Each row is a point on a landscape with many valleys, with its height.
A ball rolls from a point to the lowest of its 2 nearest points, and stops where none of them is lower. Distance is the straight distance between rows; heights are no part of it.
pupip height 543: [164  85 148 128 106 107 109  46  87 147  90 110 172 107 175 101 191  60
 135 107 126 112]
tur height 80: [165 150 123 111 159 166 114 130 149 114 187 180  99  67  87 102  96  83
  92  81 210  88]
dori height 236: [134 122 121  89 195 144 124 118 158 112 174 180 109  77 118 106 100 121
 143 131 151 126]
Sebol height 564: [ 96 129 105 161 112 122  97 163 147 144 131 104 127 136 102 129 151 151
 131 139 102 149]
sivi height 491: [172 114 136 114 134 146 162  82  75 150 123 109 150 180 122 113 128  71
 115  97 176 112]
ril height 673: [101 195 125  93 139  99 133 137 131 135 106 100 149 133  94 166  71 194
 160 178 102  93]
Sul height 373: [113 126 132 117 147 156 158 116 120 125 116 162 118 139 151 155 105 182
 154  94 152 124]
tolo height 242: [110 121 110  82 152 136 115 173 152 144 139 165  83  87 102 145  98 118
 110 175 142 141]
Tum height 556: [127 194 101 121  82  70 127 140 162  84  78  76 187 149  91 152  98 163
 149 146  48 131]
Getir height 132: [ 84 153 140 142 124 159 160 165  98 124 156 160  78 116 123 153  83 141
 145 109 166 160]
Vavub height 237: [115 137 109 105 124 164 118 168  91 159 107  83 106 118 126 160  76 106
 173 118 141 142]
rele height 312: [183 133  97  93 126 116 116 103 109 122 129 126 138 135 160 165 184 153
 159 105 145  84]
mibun height 277: [ 96 115 150 134 203 147 124 106 116 101  83 123  88 133 173 197  50  86
 195 115 141 149]
Runi height 420: [161 147 104 144  66  98 154  93 134  69 153  97 205  87 129  84 168 149
 149 149 100 210]
zamit height 371: [138 126 139 105 181 137 131 168 126 152 132 164 106 104 149 195 127 159
 115 160 122 143]
neli height 205: [119  69  80 141 156 171 134 142 173 129 140 138 101 119 122 142 144 159
 113 150 180 145]
Kefov height 529: [198 122 173 124 118 112 116  85  88 162  96 108 137 127 177  96 170  74
 119  88  96 111]
tizi height 457: [128 136 118 145 111 130 158  92 110 130 110  56 164 153 157 142 118 156
 150 172 110 128]
Bubi height 422: [150 141 144 154 166 122 145 113 116 120 133 125 105 191 153 121 122 139
 155  76 167 114]
fod height 159: [150  89 104 122 154 181 128 159 116 154 130 146  85 129 110 168 146  91
 149 106 160 169]
kuf height 332: [108 101 158 125 107 185 129 132  89 170 120  75 130 121 150 136 138  57
 144  42 122 106]
nipes height 458: [129 113  99 132 158 156 153 127 156 121  66 138 126 108 150 169 121 174
 125 211  92  90]
Gubez height 582: [111 119  94 133  86 108 135 119 111 105  97 137 125 135 142 124  91 149
 174 142 139  85]
Lep height 378: [125 116 124 100  64 114 163 113  85 108  68 154 163 149 156 142 122 120
 114 173  94  85]
sor height 256: [ 96 125 148  99 139 124 114 160 148 145 156 172 121  85  90 114 109 137
 110 137 174 163]
Zet height 106: [164 126 129  88 148 165 149 124 164 129 163 156 116 112  97  93  96 137
  90  82 183  91]
bobo height 229: [106 150 129 125 194 121 118 157 108 131 149 150 114 123 128 157  87 107
 148 168  73 162]
guri height 590: [176 111 135 116 110 133 115 149 148 179 130 105 149 111 121 127 208 144
 121 136 117 152]
fatuk height 126: [143 140 180 143 118 125  99 136 115 131 156 121 144 126  93  99 132  49
 113  82 202 103]
kor height 182: [128  80 136  89 157 172 114 121 131 147 159 139 130  95  83 115  52 128
 114  82 148 127]
Vudad height 764: [185 125 157 118  80  66 120  63  95  99  86  22 175 156 172 135 139 104
 117 115 108 163]
guge height 605: [173 141 125 115 116 115 106 160 168 149 113  83 131 140 161 146 184 137
 152 134 128 130]
zipiz height 572: [166 177 150  88 149 129 134 151 151 152 182 124 169 126 130 109 169 116
 123 118 127 118]
sinub height 413: [150 117 134 136 121  92 125 106 134 105 115  80 154 179 137 138 158 168
  89 172 122 117]
lev height 380: [ 68 134  96 125 142 143 124 141 183 100 181 163 102  87 107  96 105 120
 110 104 139 114]
pigi height 173: [143 151 118 105 124 174 162 153 105 140 180 140 127 123 110 136 171 108
 107 123 173 121]
kerub height 447: [ 96 133 164 153 129  92 107 120 127 121 160  65 133 151 137 125 135 185
  90 170 125 110]
Dibi height 453: [131 135 167 129 156 103 124 118 103 120 138  96 117 146 165 137  97 167
  83 175 123  81]
lasin height 278: [158 127 103 100 143 138 131 140 121 121  97 154 118 133 186 152 151 119
 165 105 152  73]
Fazi height 488: [ 99  96  95 158 156 152 112 125 116 120 107 115  89 135 113 174  84 181
 149 142 130 133]
Zadev height 588: [ 95  82 130 168 133 125  90 146 140 177 102  76 130 163 112 141 126 130
 127 165 136 153]
fuge height 127: [122 137  89 135 162 167 138 146 142  94 175 182  25  52 118 122 115 168
 112 120 168 146]
Tigid height 88: [101 109 134 159 133 160  94 167 138  90 173 167  87  76 138 138 131 122
 120  98 163 118]
Selo height 369: [127 106 108 116  92 129 150 106 139 100 160 119 179 168 109 133 190 159
 102 119 146 137]
Sos height 303: [108  79 170 102 193 146 101  80 132  87 105 118  76 123 169 186  54  84
 154  98 182 148]
Nuko height 486: [119 114 124 125  79  81 105 114 113 135  50 131 169 146 124 144 137 123
 178 117  59 147]
kabaz height 297: [144 126 109 105 143 148 134 133 132 150  54 101 115 140 128 163  59 129
 180 125 133 113]
nub height 354: [157 163 110 149 106  68 139 145 116  81 128 126 184 171 137 106 147  91
 150 173  97 157]
Kubap height 579: [152 159  78  76  72 104 127 125 147  82 133  83 184 125 145 130 149 146
 120 151  61 125]
mamod height 505: [207 113 133 116 132 138 134  98  86 144 132 159 163 173 130 122 181  81
 102  98 139 120]
dob height 156: [101 111 120 128 166 161  86 160 131 131 152 132 107  94 136 136  70  72
 175  93 119 153]
fiti height 632: [ 91 126 106 184 146 144 125 126 146 108 138 181  84 112 146 127 142 192
 144 142 108 141]
funip height 192: [ 98  78 119 115 150 161  89 141 115 141 102 108  80 105 124 165  74  84
 178  92 146 135]
dok height 268: [137 110 171 145 149 119 105 122 141 160  80 140 102 154 133 105 108  78
 167  84 173 138]
soru height 122: [125 117 182 119 178 179 129 113 156 158 128 145 143 104 148 102 103  66
 175  65 141 146]
peg height 128: [ 72 135 142 112 147 117 125 151 135 140 145 160 177 154 128 143 128  68
 168 133 118 140]
gil height 535: [151 161  98 144 104 133 149 163 150 130 139 121 123 150 101  83 130 108
 115 134 105 137]
kazus height 406: [168 151 158  97  88 127 181 121  99 129 111  67 161 159 165 113 104 157
 152 112 124 130]
biri height 123: [138 137  84 102 110 175 170 125 157 140 157 160 136 120 100  93 155 168
  65  79 100 125]
lem height 153: [137 136 156 102 133 176 149 143 103 161 154 139 149 104 112 146 146  91
 151  85 184 126]
sinov height 66: [116 116  74  93 116 183 187 140 149 127 128 138 137 124 135 121 141 155
  88 130 101 124]
nup height 471: [135 139 130  96 192 107 101 131 147 127 136 111 120 123 131 128  96 156
  93 208 105  87]
dezub height 264: [138 151 132 126  99 110 129 126 108 133 146 152 158 127 117 124 171 162
 129 120  73 152]
Ruto height 289: [ 74 132 144 131  94 116 120 155 127 119 131 157 140 136 140 118 116 152
  82 127  80 117]
Miki height 576: [175 173 178 139 149 130 127 170 146 157 177 128 145 121  88 112 173 104
 100 103 153 137]
sigu height 774: [194 141 168 130  57  87 148 101  78 104 116  54 156 153 154 131 164 129
  95 108 118 182]
boz height 497: [135 134  78 139 160 120  93 150 157 136 139 124 106 113 124  90 144 118
 107 196  81 116]
lif height 337: [104 118 143 131 163 132  98 142 124 107 187 179  64  50  80 127  79  97
  93 141 180 172]
nar height 212: [ 91 157 102  88 186 120 111 134 112 145 170 155 118 118  87 148 102 136
 113 134  72 140]
Favu height 320: [171 120 176 124 162 140 145 153 122 136 146 179  82 114 101 132 116  85
 112 119 219 159]
gopu height 456: [118 135 120 148 134 130 148 102  99 116  70  76  98 199 179 156 113  92
 140  90 149  87]
foziz height 339: [123 113 122 140 160 126 133 111 132 159 141 151 106 114 100 123 116 199
 121 155 139 152]
Malav height 248: [106  87 155 133 127 133 109 117 104 128 135 144 140 120 147  93  97 104
  93 110 144  89]
Bogob height 154: [ 84 124 105 145 159 107 131  99 120  91 168 168 146 161 102 115 133 151
 127 142 126 114]
Fenak height 243: [ 95 123 174 147 165 157 104 113 173 144 202 131 140  81  93 132 151 157
 119  69 157 123]
lasi height 637: [154 116 174 122 141 137 160  97 153 164  95 102 155 143 161 107 167  92
 164 108 164 131]
gab height 98: [121 161 110 163 133 178 133 131 141 104 204 203  96  69  62 103 123 113
  79  85 202 107]
dal height 146: [151  85 135 104 141 134 105 117 159 139 148 156 145 133  79  77  96 128
 116  79 160 103]
mik height 552: [129 170 130 123 102 135 168 153 163 110 130 117 134 135 157  88 101 140
 180 117 101 114]
susi height 484: [149 131 101  94 189 101 103 145 165 148 137 152  84 112 106  99 121 154
  68 201  83 117]
supo height 293: [127  78 141 124 160 149 128 126 117 115 146 158  97 125 162 160 135 119
 108 125 199 111]
Lekel height 377: [134 103 160 125 148 194 127 158 126 141 135 123  71 114 124 140  83  91
  87  93 141 181]
luzi height 315: [135 161 122 136 122  69 138 130 114  96  95 126 168 199 133 157 139 101
 117 172  79 119]
Zige height 280: [103 109 169 142  77 143 115 130  90 149 114 109 122  97 162  96 100  58
 122  97 143 104]
pinub height 155: [129  89  80 128 175 162 131 135 150  90 149 187  52  95 129 175 126 157
 109 148 168 154]
pamu height 307: [132  92 147 166  97 110 153  75  80 151  61 115  86 175 133  87 127  65
 136 104 170 126]
gize height 258: [117 103 143 166 193 177 116 117 196 124 180 166 140  88  99 132 153 128
 123  99 148 149]
tib height 265: [ 97 125 110 106 193 130 151 114 153 114 116 152 103 106  89 149  52 189
 136 167 111 143]
Vemo height 449: [128 112 140 123  72 102 136  97  94 134  44  96 157 158 155 159 172  87
 154 137  91 153]
bezas height 348: [163 126  69  81 132 117 133 103 103 101 107 115 129 150 156 170 131 171
 132 133 123  59]
Volop height 111: [126 135  98 158 165 105 120 109 128 127 192 160 122 128  87  95 151 137
 126 138 173 131]
Fugak height 393: [117 111 103 102 159 130 113 142 119 146 114 125 102 102 115 184 145 183
 112 190 143 106]
zoza height 78: [121 144 139 166  93 130 121 147 132 114 187 131 152 141 105  81 154  76
  91 121 188 104]
minug height 250: [101 128 139 155 178 152 136 136 125 111 115 134 100 131 157 159  60 107
 179 152 107 165]
mup height 10: [120 122 146 160  74 117 126 167 130 117 143 126 144 143 135  99 163 101
 106 166 159 124]
Zeni height 520: [133  99 139 154 105 106  92 124 152 143  73 108 140 141 158 128 154 126
 167 100  69 132]
dun height 508: [158 154 108 115 106  70 118 135 172 131  65  87 167 167  89 139 110 152
 150 174  72 137]
zis height 310: [131  89 152 152 126 173 122  94 130 160 140 143 169 117 108 123 168 107
 111 107 149 132]
Nul height 639: [ 79 146 105 175 104  85 122 156 153  96 119 169  92 114 118 125 152 190
 131 154 103 141]
rugun height 347: [ 56 152 112 148 164 120 154 141 133 116 192 219  82  92  89 100 127 124
  96 130 152 152]
tures height 470: [134 145  91 111  64  98  64 165 116 129 114  83 122 115 123 135 135 132
 152 132 126  84]
tumo height 158: [137 116 145  87 154 191 130 120 167 151 170 119 184  92 140 110 148  99
 130  82 125 114]
butu height 79: [127 127 124 139 176 154 122 109 125 134 202 178 151 108  85 101 129  96
 118 101 164 108]
Bis height 431: [138  91 119 138 143 153 163 126 123 133  88 128 118 139 180 128 110 143
 105 186  97 106]
lidab height 601: [172 151 114  95  72 128 171 100 125 127  65  84 173 125 171 144 148 147
 192 148 120 139]
Kur height 246: [ 81 175  84  73  93 118 158 154 120 118 111 141 128 122 113 137 119 156
  94 194 116 101]
Mib height 218: [ 88 156  93  78 110 125 142 175 153 145 137 161 112  92 119 124 134 126
 109 196 107 142]
Bese height 448: [120 164 111 121 131 114 145 129 128 118  83 110 132 127  87 198 149 236
  89 191  87 117]
voku height 199: [ 98 173 123 112  52  91 146 158 135 112 115 128 146 162 113 124 123 160
  98 178 141 111]
rezek height 317: [118 168  76 166  88  77 123 125 110 107 162 140  94 110  91  89 166 188
 113 117  89 136]
nulu height 151: [122 163 184 151 139 167 176 156 138 128 167 162  81 119 122 119  88 153
 141  74 179 158]
dusup height 190: [133 119 134 162 107 104  87 140  90 143 158 108 117 143 124  87 136  64
 148 141 144 109]
detel height 454: [173 113 110 100 117 104 114 115 153 148  87 106 155 148 113 112 121 167
 141 170 104 123]
midu height 509: [139 128  67 136  92 112  95 156  93 134  69  78 116 138 126 155 116 120
 128 163 107  88]
Radug height 662: [109 198 118  89 104  67 132 136 130 128 113 100 130 100  87 122 100 214
 107 197 100  99]
Daro height 435: [ 96 130 136 149 159 124 113 128 129 101 152 120  79 110 146 123  65 169
  92 172 148  90]
kug height 360: [111  89 128 142 179 148  90 160 155 147 134 127  80 128 107 163  93 114
 109  98 144 169]
fomo height 257: [147  75  87 111 145 147 118 128 134 135 120 128 125 139 139 138 166 134
 103 137 171 113]
bunoz height 392: [108 120 146 113 158 153 153  91  91 117  96 135 126 123 175 178  78 168
 175 132 127 106]
suv height 245: [107 140 131  70 210 138 141 130 155 118 165 173  96  95 108 115  52 157
 119 136 113 161]
dena height 160: [ 84 101 117 102 134 125 109 128 131 147 107 126 165 137 114 162 128 111
 176 131 105 130]
Fid height 200: [139 170 172 134 145 138 127 139 122 152 206 145 114  61 120 107 163 158
  94 107 131 110]
zem height 547: [130 115 118 175 146 118 100 136 171 127 114 120 130 152 134 108 145 142
 149 130  67 167]
Lavus height 372: [156  91 136 155 153 138 129  99 136 138 134 100 144 173 155 105 157 146
 104 137 113 131]
lusob height 92: [111 120 161 131 153 133 129 120 141 147 144 142 180 112 140 108 126  63
 201 113 146 131]
Riv height 279: [128  67 155 169 167 173  99 116 153 134 150 145 126 109 128 112 126 101
 125  98 138 150]
sur height 311: [115 118 177 137  76 174 146  93  86 165 109 106 156  85 153 113 135  60
 156  59 148 108]
madak height 623: [178 112 158 108 116 113 135 125 178 160  88  80 154 142 168 118 176 128
 167 150 171 115]
Tutom height 241: [138 132  74 114 112 124 134 155 160 102 111 174 132 138 166 132 159 140
 173 110 102 101]
nizar height 125: [139 106 126 131 152 208 141 127 116 174 147 158 124 111  82 153 142  65
 145  57 153 162]
Dugi height 338: [114 146 110 183 109 119  98 154 129 129 170 152  84 111  97  76 157 149
  92 133 118 144]
lape height 194: [139 121  99 118 110 135 143 149 182 133 131 182 126  92 139 105 155 153
 132 109 105 118]
potu height 340: [149 111 139 165 123 146 144 113 142 142 164 108 164 156 104 106 192 145
 112  99 135 141]
dafo height 481: [137 159 100 119 143 125 138 128 123 133  71 107 139 148  70 181 106 180
 105 166  65 108]
vep height 217: [141 163 157 166 138 143 104 118 138 134 199 132 162  70 119  78 177 143
 104 104  88 105]
zote height 751: [156 130 181 125 102  48 131  63 107 134  63  39 150 189 173 124 161  95
 116 126 141 148]
rog height 292: [111 181 106 146  77  83 128 114  91 105 156 121 142 107 105 114 167 193
 113 131  40 173]
zapo height 141: [124 126 158 117 162 187 150 124 162 123 169 154 182  85 109  83  88  85
 150  69 129 118]
sota height 107: [ 88  92  92 106 145 157  87 138 114 149 150 120 153  96 125 130 137  99
 158 110  93 113]
Basuk height 342: [ 88 138 126 127 166 147 112 113 140 101 201 217  91  40  62 110 123 113
  74 124 163 159]
zafe height 135: [103 125  54 122 131 167 143 136 177 119 122 161 113 106 154 122 159 165
 115 150  93 114]
tukil height 702: [143 136 149 155 124 110 112 180 134 173  76 105 104 190 129 149 128  87
 112 125 109 159]
Vosep height 186: [127 168 147 149 141 130 125 163 108 121 170 171  76  91 127 127 145 167
  77  93 145 124]
gulu height 249: [149 105 139 156  92  99 119 101  60 157  94 127 123 149 114  84 120  59
 126 133 129 128]
Til height 379: [155 139 161 131 105 151 166 130  99 162  92  84 118 166 168 130 137 138
 129  76 144 135]
Tos height 100: [ 87 111 155 166 120 137 119 168 121 127 136 160  89 117 151 149 118 119
 147 116 163 144]
Vof height 305: [126 144 101 124 164 129 153 111 112 157 120 152 110 141  75 153  93 195
 140 193 115 141]
kag height 216: [103  63 151  98 140 151  90 105 122 145 129 119 142 114 131 120  77 143
 111 112 116 103]
pag height 439: [ 99  92 143 149 135 139 164 114  71 133  97 148 109 160 160 162 116 103
 143 130 158 122]
sel height 445: [172 159 127 121  69  64 139  91 119  67 145  75 204 110 148 114 119 156
 132 160  90 182]
Vati height 560: [113 160  96  96 120 145 140 179 178 125 143  92 148 128 132 118 130 145
 173 121  96 123]
rif height 333: [116  76 165 108 177 174 107 111 177  71 154 131  85  78 126 156  71  58
 136  76 156 203]
zito height 657: [113  98 148 158 117 106 117 102 104 162   9  88 125 182 110 169 100 110
 111 156 103 134]
pobul height 168: [116 156 156 179 119 164 155 151 123 119 182 171 109 108  97 100 126 159
 117  88 164 124]
naf height 485: [140 159 123 127  48  49 124 109 147  63  98 100 199 141 132 141 132 158
 117 173  94 145]
Tavi height 225: [153 153 125 111 158 149 122 157 172 117 169 166 119  73 141  90 130 133
 149  96 134 101]
kural height 602: [108  94 115 176  82 130 127 120 144 119 103 137 123 144 138 100 121 112
 166 121 143 118]
Dero height 86: [ 97 110 145 180 154  79  92 137 151 110  70 137 125 202 137 160 108 118
 146 139 126 121]
Rit height 356: [ 49 139  92 138 152 139 158 153 141 123 149 197 101 111  85 121  94 113
 126 165 112 153]
soz height 322: [115  73 168 120 181 166 104  84 124  92 137 143  79  84 137 180  74  98
 142 117 176 198]
Nulan height 476: [146 132 124 118 133 122 167  79  85 130  97  66 127 194 154 122 146  69
 155  78 164 114]
Zom height 436: [139 144 152 150 160 131 145 119 122 119  96 114  98 188 204 131 137  91
 159 100 146 117]
Lub height 427: [121 162 145 115  70 130 181 109  91 110 139  54 180 152 160 139 126 130
 130 143 126 133]
sisi height 197: [103 171  48 101 119 129 130 156 153 142 177 125 118 112  67 104 185 132
 106 100  96 152]
muri height 568: [166 170 106  52  77 103 143 130 151  92 166  77 202 146 127 115 179 129
 103 115 108 150]
pumid height 343: [108  83 139 139 178 168  78 147 190 100 166 145  92  82 112 157  87  99
 131  94 121 199]
Zop height 646: [ 78 184 122 143 106  96 115 138 148 105 145 175 113  75 135  90 155 197
 122 138  84 117]
zaz height 716: [163 137 144 145 122  63  87 142 106 160 101 103 117 194 113 140 150 100
 120 134 104 136]
pabis height 521: [109 180 105 137  95  98 124 129 152 105  60  91 160 127  54 180 115 196
 129 164  31 109]
soli height 407: [101 117 149  76 169 149 130 117 121 125 116 127 125 113 158 148  44 122
 158 124 146 116]
Per height 55: [153 161 128 128 143 139  98  98 116 119 210 162 135  72  67  93 137  99
 104 105 184  68]
sogo height 626: [117 119  99 193 148 177 137 139 158 105 149 184  78 112 132  97 124 135
 140  95 126 158]
dolob height 618: [113 115  69 163  88 165 143 132 131 121 136 162 105 131 136  99 123 156
 152 102 136 128]
povef height 404: [149 139 169 120  92 103 176 111  87 119 107 138 162 169 148 117 131 123
  90 166 112 128]
tifu height 518: [145 139  68 131 112 115 122 148 156 134 130  74 137 147 125  83 119 127
 117 179  73 129]
sezo height 442: [117 114 114 136 104 101  61 159 105 128 151 112 112 124 117 119 133 139
 129  91 145  89]
nam height 402: [167 142 109 147 174 117 137 133 126 108 138 134  96 161 143 120 104 154
 128 147 145 102]
Susod height 116: [129 115 124 156  81 102 125 124  95 106 122  85 146 161 146 116 155  80
 151 176 136 120]
Vumu height 734: [157 119 158 150 114  53  75  94 100 151  74  61 138 179 143 140 171  99
 135 121 137 137]
Mesir height 117: [104 134 133 128  38  74 128 142 137  88 142  85 166 160 121 105 152 128
  99 173 140 124]
vage height 240: [107 134 125 166 110  91 136 133 109 110  71 147 132 189 119 179 122 123
 143 173 122 117]
Beni height 304: [153 133 158 122 143 134 146 136 123 159 121 137 137 155 115  91 101  99
 154  98 145 153]
rap height 546: [141 124  62 135  96 118 112 115 113  98  67  88 146 165 146 152 114  97
 161 147  92  72]
Kamo height 685: [135  93 137 146 137 124 115 143 147 158  42 118  92 177 129 164 114 111
  81 142 123 135]
lisi height 652: [ 99 165 121 117 101  79 113 135 136 136 155 119 114 103 124 104 131 212
  90 155  93 108]
gek height 622: [104  92 158 186 114 110 110 122 127 156  62  49 137 191 134 141 118 125
 104 153 128 125]
Gedi height 461: [ 87  73 114 143 158 130 110 111  96 107  83 131 102 163 154 186  94 131
 150 117 138 113]
zer height 400: [191 163 140 148  73 111 153 103  97 115 161 114 202  93 105  96 169 102
 156 135  99 196]
Toted height 424: [113 117 125 115 182 151 119 138 149  73 172 121  56  64 136 110  43 157
 108 148 161 124]
bilig height 524: [120 149 108 106  81  63 136  99 175  60  94 125 194 156 110 135 119 175
 143 148 113  94]
nif height 270: [ 82 150 158 122 106 125 126 153 126 138 165 164 119  97 111  86 101 143
 103 136 120 125]
lar height 344: [145 168 149 109 108  93 178 126 113 155 126 137 152 157  99 134 122 189
 131 180 116 159]
rase height 559: [143  80 131 156 101 114  87  97  91 121 131 105 155 127 165 112 171  86
 120 112 113  96]
Siv height 382: [167 164 132 144  64  85 124 135 121 107 137 128 181 139 112  94 170  91
 150 122 107 164]
zibe height 306: [166 167 127 131 105  86 155 121 123 125 109 134 160 136 131 152 176 178
 115 183  93 158]
Tota height 416: [128 109 160  93 171 157 130 141 135 114 144 125  74  78 162 138  29 136
 127 118 153 132]
nibi height 368: [ 82 123  91 137 141 149 126 153 147 111 154 179 103 115 126  93  76  84
 120 130 105 121]
Vor height 381: [150 133  85 122 146 120 139 110 105  95 130 102 113 164 175 132 122 151
 151 161 164  73]
mazo height 567: [118 179 115  90 130 159 147 145 170 148 180 109 130  90 124  97 158 142
 129 118 110 138]
zifet height 211: [123 111 175 156 179  80 105 128 150 145  97 145 130 190 140 133 133 100
 162 110 146 140]
gaku height 358: [133 117 139 108 175 166 160 131 116 140 147 181 101 103 136 151 115 181
 130 140 149 158]
befiz height 193: [123 148 103 100 131 138 131 159 117 150 161 156 107 105 126 147 181 128
 105 155 130 130]
mitun height 345: [122 120 132  81  86 128 127 141 119 130  63 157 153 111 172 157 112 132
 150 138  90  83]
Vela height 418: [169 104 142 142  80 113 154  87  96 136  76 110 164 167 142 108 178  89
 137 112 114 158]
Zigo height 370: [144 107 134 161  88  96 152  68 112 154  45  68 122 174 170  96 155  64
 153 108 136 138]
pevif height 336: [131 154 149 101 128  93 142 139 122 164 100 113 137 164 119 133 113 136
 164 145 142 146]
Meko height 219: [131 129 160 121 145 143 113 126 145 156 196  96 125 101 122 109 131 173
 100  91 130 104]
Ropof height 541: [201 146 145 112 106 108 120 116 118 131 131  78 164 130 165  90 157 101
 118  94  94 118]
vofu height 187: [ 71 150  80  94 156 103 131 105 113 107 167 134 159 138 100 129 129 156
 115 143  80 111]
Dami height 167: [147 148  81 118 103 155 152 128 164 143 168 119 145 136  64 101 175 123
  93  82  93 163]
kog height 387: [139 107  97 114 129 122 109 132 163 147  49 100 121 137 106 144  71 173
 138 166 109 102]
favet height 401: [136 152 166 140 139 153 138 140  87 144 157 135 108 127 157 123 113 110
 114 136 126 126]
mude height 412: [123 130 119 142 118 168 157 142  86 143 141 115 113 122 178 139 134 146
  88 166  90 116]
nuka height 417: [115 108 168 143 108  86 181  56 117 161  13  75 124 167 179 121 161  85
 133 126  91 152]
fami height 316: [ 75 118 161 114 107 131 138 147 114 140  93 181 148 126 161 152  96 120
 128 131 108 117]
lag height 309: [155 110 164 109 169 142 126 136 122 102 158 209  76 104 137 153 107 110
  97 112 188 116]
voli height 188: [153  94 117 126 170 175 119 123 130 150 128 152 115 111 130 142 172  66
 152 134 187 140]
ped height 172: [126 108 202 140 120 103 101 126 138 143 128 178 140 125 139 103 136  50
 114  95 187  96]
zipar height 134: [ 99 102 118 116 157 186  94 131 114 152 174 120 133  79 103 115 108  90
 171 101 144 133]
zisag height 490: [116 131 118 159 148 146 139 125 136 142 104 102 123 159 140 158 115 168
 167 168 120 134]
zalo height 421: [144 134  98 145 108  80  85 125  97 107 159 129 133 151 107 129 179 143
 152  85 140 105]
Naso height 555: [191 164 147  79  75  79 112 138 131 115 125  84 174 158 132 121 156 120
 101  91  99 139]
Tik height 395: [115 139  94 109 106  96 114 138 139 112 163 106 147 170 109 156 182 166
 112  97 116 113]
bosek height 532: [132 132 123 134  61  97 138 124 171  97  58 105 184 121 151 151 143 162
 154 174  83 127]
sogof height 544: [134 156 113 123 109 130 150 130 145 111 160 145 143 149 120  68 103 116
 141 100 115 101]
noro height 571: [128 134 102 120  88 127 155  99 135 119  55 103 178 132 145 166 148 186
 188 204 103 139]
res height 517: [177  90 150 107 135 144 115 106  93 170  98 140 129 127 166 130 157  90
 117 104 127 118]
Voven height 329: [120 118 176 140 128 163 118 164 104 128 163 164  82  81  97 150 104  89
 106 126 210 175]
Fufo height 239: [174 148 134 157 108 125 123 125 123 132 170 151 162  87 106  94 193 128
 114  87  65 148]
buva height 580: [198 122 181 131 154 131 105 132 124 168 142 123 136 107 117 107 177 132
 110 100 134 131]
Por height 389: [116 100 179 136 123 153 125 166 109 167 134 128 116 128 126 127 111  93
  92 120 115 149]
puz height 423: [106 110 144 145 113 137 195 111  78 116 118 151 141 177 147 140 129 146
 110 144 140 131]
Bugul height 557: [108 130  69 114  79 104 131 107 152  87 112 109 160 151 128 126 134 175
 153 173 153  83]
tozib height 419: [111 162 131 107 148  95 128 131 124 139 121 135 104 130 104 186 167 198
  79 194 131 121]
ved height 575: [128  84 131 154 109  99  90 109  92 127 125 114 104 153 176 128 150 118
 119 134 152  73]
loto height 352: [129 104 161 136 129 174 161 122  98 177  81  86 103 140 163 145 124  80
 122  58 136 141]
tel height 110: [ 94 155  99 145 143 145 109 142 121  92 199 188  66  44  98 132 121 137
 118  82 180 115]

Call two points neighbours if one is among the 2 nearest of the other. Go from one point of each pair to the other, from neighbour to neighbour, staying as low as possible. Name the highest point that can't be avoided.
nizar, Tigid => Malav
Tigid, Dero => lar
lusob, sota => dena
Tigid, tur => tel
nizar, mup => Kur

For each start below, name the point where the ball stops.
muri => sinov
sigu => sinov
rase => sinov
Vumu => mup
Bis => Per
Gedi => Mib
